Each row is a point on a landscape with many peaks, with its height.
From any point a climber steps to the highest of the 2 points nearest to it. It stops when none of these is higher. Distance is the straight distance between rows; heights are no part of it.
Q_647: [158 115  97  97 164  73 108 122  92 101  85 136  56 138 122 108 107 103
 105 114  88]  (h 3.23)
Q_786: [128 156 138 145 163  86 159  93 138 180 166 145 108  92 109 147  78 128
 112 134 142]  (h 2.61)
Q_369: [104 113 159 119  86 175 104 153 125 127 110 121 189 173 159 145 117 132
 173 135 182]  (h 1.25)
Q_816: [160 111 128 114 105 140 152 136 139 192 172  66 130 138 158  89 193 148
 147 152 114]  (h 0.44)
Q_513: [100 106 118  74 143  95  97 155 117 100 108 116  90 120 153 136  64 107
 163 112 148]  (h 1.70)
Q_505: [ 87 144 152  98 108 119 132 123 136 179 173  89 138 145 153 130  83 112
 141 130 179]  (h 1.69)
Q_860: [108 152 151 152  85 124 151 158 151  84 136 101 197 189 100 140 196 103
  97 133 141]  (h 3.26)
Q_7: [146 135 127 168 131 134 162 105 134 127 159 134 166 123  84 118 188 121
  91 132 112]  (h 2.13)
Q_525: [181 109 103 121 153  97 130 148  99 119  74 135  76 151 131  89 154 119
 110 110  82]  (h 3.78)
Q_958: [153 100 119  94 111 143 135 138 114 172 141  93 108 146 143  86 194 123
 129 129 100]  (h 0.45)
Q_305: [161 128 137 140  90 173 155 178 165 156 140 126 180 194 147 141 188 139
 160 153 133]  (h 3.43)
Q_394: [137 157 110  72 173 113 114 124 119 125 167 121  60 115  95 137  86  74
  94 104 158]  (h 2.84)
Q_29: [151  99 122 162  98 125 162 170 170 134 107 121 144 138 143 110 165 147
 156 161  91]  (h 2.64)
Q_416: [130 128 133  87  98 185 112 125 115 152 183  79 167 148 142 106 218 119
 135 126 140]  (h 0.56)
Q_692: [136  91 116 155  71 142 132 191 181  99 105  85 165 143 163 129 160 143
 183 174 110]  (h 2.17)
Q_453: [ 94 118 123  89 117 187  71 100  84 103 143 147 125 116 107 109 147 104
 103  74 129]  (h 1.95)
Q_91: [120 121 138 163 117 118 126 145 137 115  99 138 170 162 121 146  96 154
 153 127 150]  (h 2.60)
Q_504: [144 111 130 184 124  81 167 162 161 106  83 105 137 112 123 109 150 156
 137 163  98]  (h 3.21)
Q_645: [126 108 107 134 146 138 127  88 106 124 134 158 140  68 106 117 153 152
 121 119  92]  (h 2.08)
Q_588: [141 159 108  79 185 134 140 123 137 149 182 142  58  61  92 148  85  98
 111 123 169]  (h 3.36)
Q_276: [ 74 165 160 138 120 162 112  69 147 173 189 133 122  58 130 114 125 151
 104 108 127]  (h 5.43)
Q_473: [165 150 125 126 176  98 113 155 100 105  95 143  71 191 142 135  83 100
  98 143 123]  (h 2.18)
Q_804: [191 111 104 129 155  69 131 105 143 122  91 175 108 105 137 169  50 166
 180 148 100]  (h 5.05)
Q_727: [148 135 130 181 109  92 180 189 178 113  79  77 107 131 134 107 179 127
 107 158  77]  (h 3.93)
Q_595: [136 113 107  97 143 135 138  82 115 195 171 153  85  75 129 115 135 123
 131 127 110]  (h 2.32)
Q_344: [151 112  97  99 149  75 110 127 156 119  88 146 106  92 150 153  54 159
 210 134 115]  (h 4.08)
Q_522: [139 142 117 121 144 141 142  70 119 180 167 156 102 122 109 126 152 113
  95 107 132]  (h 2.06)
Q_359: [145 164 122 130 158  91 147  76 140 164 156 174  95  34 116 152  83 140
 121 128 114]  (h 2.10)
Q_527: [103 122 165 168 100 127 154 149 182 137 119  87 194 156 145 132 126 149
 160 161 157]  (h 1.64)
Q_143: [144 111 121  99 126 130 107 168 108 108  72 155 105 186 152 136 104 112
 140 116 128]  (h 1.03)
Q_687: [163 108  99 139 141  98 147 109 108 158 115 162 105 100 129 131 112 152
 140 139 104]  (h 5.24)
Q_20: [161 129 133 161 144  92 155 155 136 140  78 140 105 160 138 117 114 137
 125 157 116]  (h 3.59)
Q_529: [ 90 151 136  89 128 171  98 111 109 151 177 136 111 118 127 149 104 118
 119  97 165]  (h 5.41)
Q_913: [122 108 116  82 136  94 133 130 142 182 152  99  93 109 155 112  84 125
 177 131 139]  (h 2.67)
Q_697: [143 159 141 150  94 115 158 176 164 101 133  88 164 188  98 129 232  99
  78 137 110]  (h 3.65)
Q_407: [107 121 159 136  79 152 106 176 144  84  78 105 188 173 164 128 141 121
 162 149 175]  (h 1.47)
Q_124: [138 159 121 141  74 107 144 183 178 105 148  67 128 156 132 114 229 107
  87 147  78]  (h 4.07)
Q_107: [100  96 159 144  80 122 124 165 146  98  90  63 173 135 170 111 126 131
 178 152 155]  (h 1.75)
Q_674: [137 111 123 190 135  85 159 132 136  90 104 144 162 103  94 135 145 160
 124 159  98]  (h 2.62)
Q_585: [138 137 142 134 129  84 159 134 144 182 121  96 101 177 158 107 110 126
 139 140 141]  (h 2.37)
Q_934: [107 107 122 159 146 103 108 114 118  54  94 130 160 113  92 114 140 131
 101 120 109]  (h 1.46)
Q_52: [140 132 141 111 101 133 125 124 128 132 187  51 156 152 125  88 231 110
 114 128 120]  (h 0.66)
Q_981: [131 156 143 166 159 113 157  97 116 143 132 145 143 140  99 122 140 124
  79 122 130]  (h 2.43)
Q_935: [108 133 122 160 152 109 108  91  98  73 114 115 135 123  67  89 143 102
  70 103 104]  (h 1.72)
Q_321: [ 76  99 134 152  88 136 113 154 144  52 101  89 191 126 128 123 151 122
 135 147 143]  (h 2.44)
Q_373: [140 110  87 104 156 121 104  83  97 116 120 187  91  67 116 135 126 143
 124 109  84]  (h 2.38)
Q_773: [145 147 134 156  81 112 176 200 190 129 118  70 125 155 156 108 201 120
 117 157  90]  (h 4.60)
Q_549: [136 130  87  72 157 132 105 117 124 128 155 169  66  49 111 160  85 127
 156 107 126]  (h 5.09)
Q_328: [144 134 149 162 141  93 166 127 128 161 117 113 121 169 120 115 144 133
 107 144 135]  (h 2.92)
Q_534: [187 131 106 133 160 104 158  85  95 166 125 160  79 125 110 109 163 109
  83 120  94]  (h 2.90)
Q_463: [104 133 135 103 118  93 145 136 160 186 149  78 113 137 179 128  73 119
 180 140 172]  (h 2.15)
Q_491: [143 139 111 153 157 103 146  55 108 147 141 181 117  37 105 134 134 150
 122 138  98]  (h 1.80)
Q_660: [116 127 103  84 134 180 106  96 117 138 150 192 105  64 127 152  99 156
 144 105 117]  (h 4.41)
Q_612: [ 47 125 136  85 110 142  60  98  97  86 133  98 124  77 144 120  85 110
 121  93 151]  (h 1.51)
Q_767: [108 124 116 128 141 178 102 109 103  92 134 157 147 124  77 117 177 116
  93  88 107]  (h 2.16)
Q_253: [ 78 136 153 151 113 169 115 119 125  97 124 142 194 123 109 158 129 142
 117 112 158]  (h 3.15)
Q_81: [134 100  93  81 149  85 115 129 133 141 128 128  83  74 155 137  63 138
 185 131 119]  (h 3.32)
Q_797: [100 142 131 120 126 194 100 108  97 128 147 197 133 102 116 158 115 149
 118  97 133]  (h 3.90)
Q_345: [104 141 145 149 122 113 142  91 166 173 171 124 141  48 132 151  61 175
 158 125 126]  (h 4.15)
Q_993: [ 84 134 122  66 103 166  87 127 115 131 160 127 103  90 151 158  73 108
 160 101 175]  (h 4.76)
Q_938: [103 144 138 142 122 208 119 124 108 127 142 175 175 145 113 166 129 149
 111 110 144]  (h 3.51)
Q_467: [ 56 125 153 122 111 140 101  94 110  92 135  72 164  85 138 102 119 119
 114 106 149]  (h 1.24)
Q_906: [126 122 132 126 133 115 120 134 127 133 119 157 130 142 137 157  71 144
 154 130 150]  (h 3.20)
Q_217: [148 149 105  80 152 139 123  91 142 169 185 185  61  28 120 153 105 126
 137 114 138]  (h 4.47)
Q_954: [106 107 136 144  83 126 121 188 155  71  98  77 152 142 166 107 173 109
 151 152 123]  (h 2.09)
Q_233: [137 127 112  81 153 102 113 169 114 109  85 144  66 169 163 126  77  89
 155 123 152]  (h 1.21)
Q_870: [ 77 141 162 148 119 146 142  83 144 191 191 111 152  70 134 127 102 157
 143 138 152]  (h 4.82)
Q_327: [165 147 106  95 164 131 145 109 132 173 175 179  76  89 107 173  86 120
 134 132 162]  (h 3.89)
Q_723: [168 137 125 147 168  84 131 160 118 110  57 136  61 171 163 119  92 118
 124 142  94]  (h 2.79)
Q_371: [ 88 112 133 168 103 144 132 130 137  92 126 108 191 108 104 131 136 150
 125 144 134]  (h 2.78)
Q_846: [143 106  91 100 166 115  90 119  75  80  99 167  88 105 110 118 126 125
 114 101  89]  (h 2.73)
Q_778: [138 101 104  78 104 189  93 122  92 128 189  71 128 122 140  78 216 120
 141 135 108]  (h 0.48)
Q_423: [ 76 137 142  88 117 178  58  93  82  77 127 120 122 109 114 138 106  93
 102  80 147]  (h 1.76)
Q_854: [137  95  96 122 112 189 107 131 115  96 152 141 161 139  92 117 204 121
 119 123 118]  (h 2.39)
Q_983: [143 105 112 121 102 188 121 161 125 111 128 157 174 164 122 131 174 137
 138 137 134]  (h 2.63)
Q_651: [164  95 123 146  95 173 120 163 155 132 107 154 180 177 148 144 149 159
 176 142 130]  (h 3.00)
Q_170: [140 131 146 159  99 168 156 135 157 179 163 130 200 169 125 153 154 162
 146 144 157]  (h 3.86)
Q_761: [102 143 140 155 151 133  96 117  92  68  99 166 138 135 111 165  69 136
  98 112 131]  (h 0.99)
Q_688: [146 160 164 167 127 125 153 174 137  98  83 118 159 201 120 126 170 114
  87 139 137]  (h 2.74)
Q_842: [ 89 159 157 153 130  95 149 100 146 169 165 111 136 108 120 154  59 152
 126 132 156]  (h 3.31)
Q_84: [128 135 161 153 130  94 138 155 173 153 113 125 137 181 161 159  48 133
 160 137 180]  (h 1.52)
Q_112: [158 152 161 167 136 136 144 177 139 107  62 153 140 215 150 147 124 131
 113 140 142]  (h 2.23)
Q_526: [169 103  97  96 149 108 132  98  95 174 140 141  65 111 120 101 145 113
 116 120  92]  (h 2.59)
Q_655: [ 69 107 132 130 107 126 122 114 131 106 148  60 158  90 140  95 150 135
 143 148 127]  (h 1.00)
Q_949: [117 141 149 162 113 157 153 106 154 194 173 127 174 125 127 147 113 160
 146 139 157]  (h 4.28)
Q_210: [142 142 164 148 135  84 169 162 170 172  81  93  98 172 182 108  81 113
 170 149 128]  (h 1.81)
Q_620: [ 81 149 139 101 125 166 107  76 118 162 190 124 116  97 124 113 140 116
  93  98 142]  (h 6.01)
Q_888: [205 117 111 145 150 113 156 131 110 131  97 152  90 150 100 100 185 114
  69 135  81]  (h 3.27)
Q_53: [138 152 123 156 143 124 132  85 127 105 138 131 141 124  51 103 188 102
  63 106 101]  (h 1.93)
Q_815: [138 153 131 123 162 103  99 126  90  87 113 137  90 186 112 144  80  87
  71 118 150]  (h 1.68)
Q_415: [ 92 145 168 113  97 152 125 117 122 143 149 118 175 166 144 145 108 126
 134 114 187]  (h 1.37)
Q_396: [137 136 158 190 118 116 160 138 171 143 103 129 175 172 140 145  78 151
 151 146 149]  (h 2.12)
Q_571: [102 112 137 124 106 128 143 134 138 128 166  54 168 130 137  79 193 128
 125 155 122]  (h 0.80)
Q_696: [164 138 129 107 130 153 161  97 104 199 172 154 128 153 106 126 190 124
 101 114 115]  (h 1.85)
Q_994: [111 125 128 165 136 130 118 126 112  63  80 164 172 125  98 152 112 158
 119 125 110]  (h 1.17)
Q_751: [151 116 120 133 117 165 118 184 115  79  59 155 124 194 146 126 148 117
 139 131 115]  (h 1.35)
Q_401: [106 133 115  89 159  96  99 121 101  95 133 119  83 112 131 125  76 103
 106 103 148]  (h 2.27)
Q_73: [172 135 140 161 142 136 138 190 132  97  35 154 112 178 160 126 118 129
 155 129 104]  (h 1.71)
Q_914: [113 132 127 116 146 130  79 117  82  59 101 152 121 156 101 135 102 109
  83  98 144]  (h 1.32)
Q_558: [122  98 116 115 123 140 129 101 112 156 158  91 127  99 136  87 171 139
 134 131 104]  (h 0.60)
Q_123: [166 113 107 120 135 138 137 132 112 157 108 156 102 157 132 126 147 135
 119 133 110]  (h 4.45)
Q_144: [158 129 100 137 174  69 132  95 107 114 105 169 101  85 119 153  78 152
 135 143 105]  (h 6.35)
Q_35: [102 134 128  93 137 132 107 143 132 132 146 134 115  92 137 172  45 129
 159 111 152]  (h 4.01)

Call two points neighbours if one is among the 2 nearest of the other. Go from one point of each pair to the other, from neighbour to neighbour, staying as high as possible. Name the lowest point that can't be avoided.
Q_549, Q_525 -> Q_527
Q_549, Q_773 -> Q_954
Q_620, Q_525 -> Q_491

Where does a climber stop that starts at each point below?
Q_527 -> Q_620
Q_233 -> Q_549
Q_751 -> Q_773
Q_415 -> Q_144
Q_994 -> Q_20
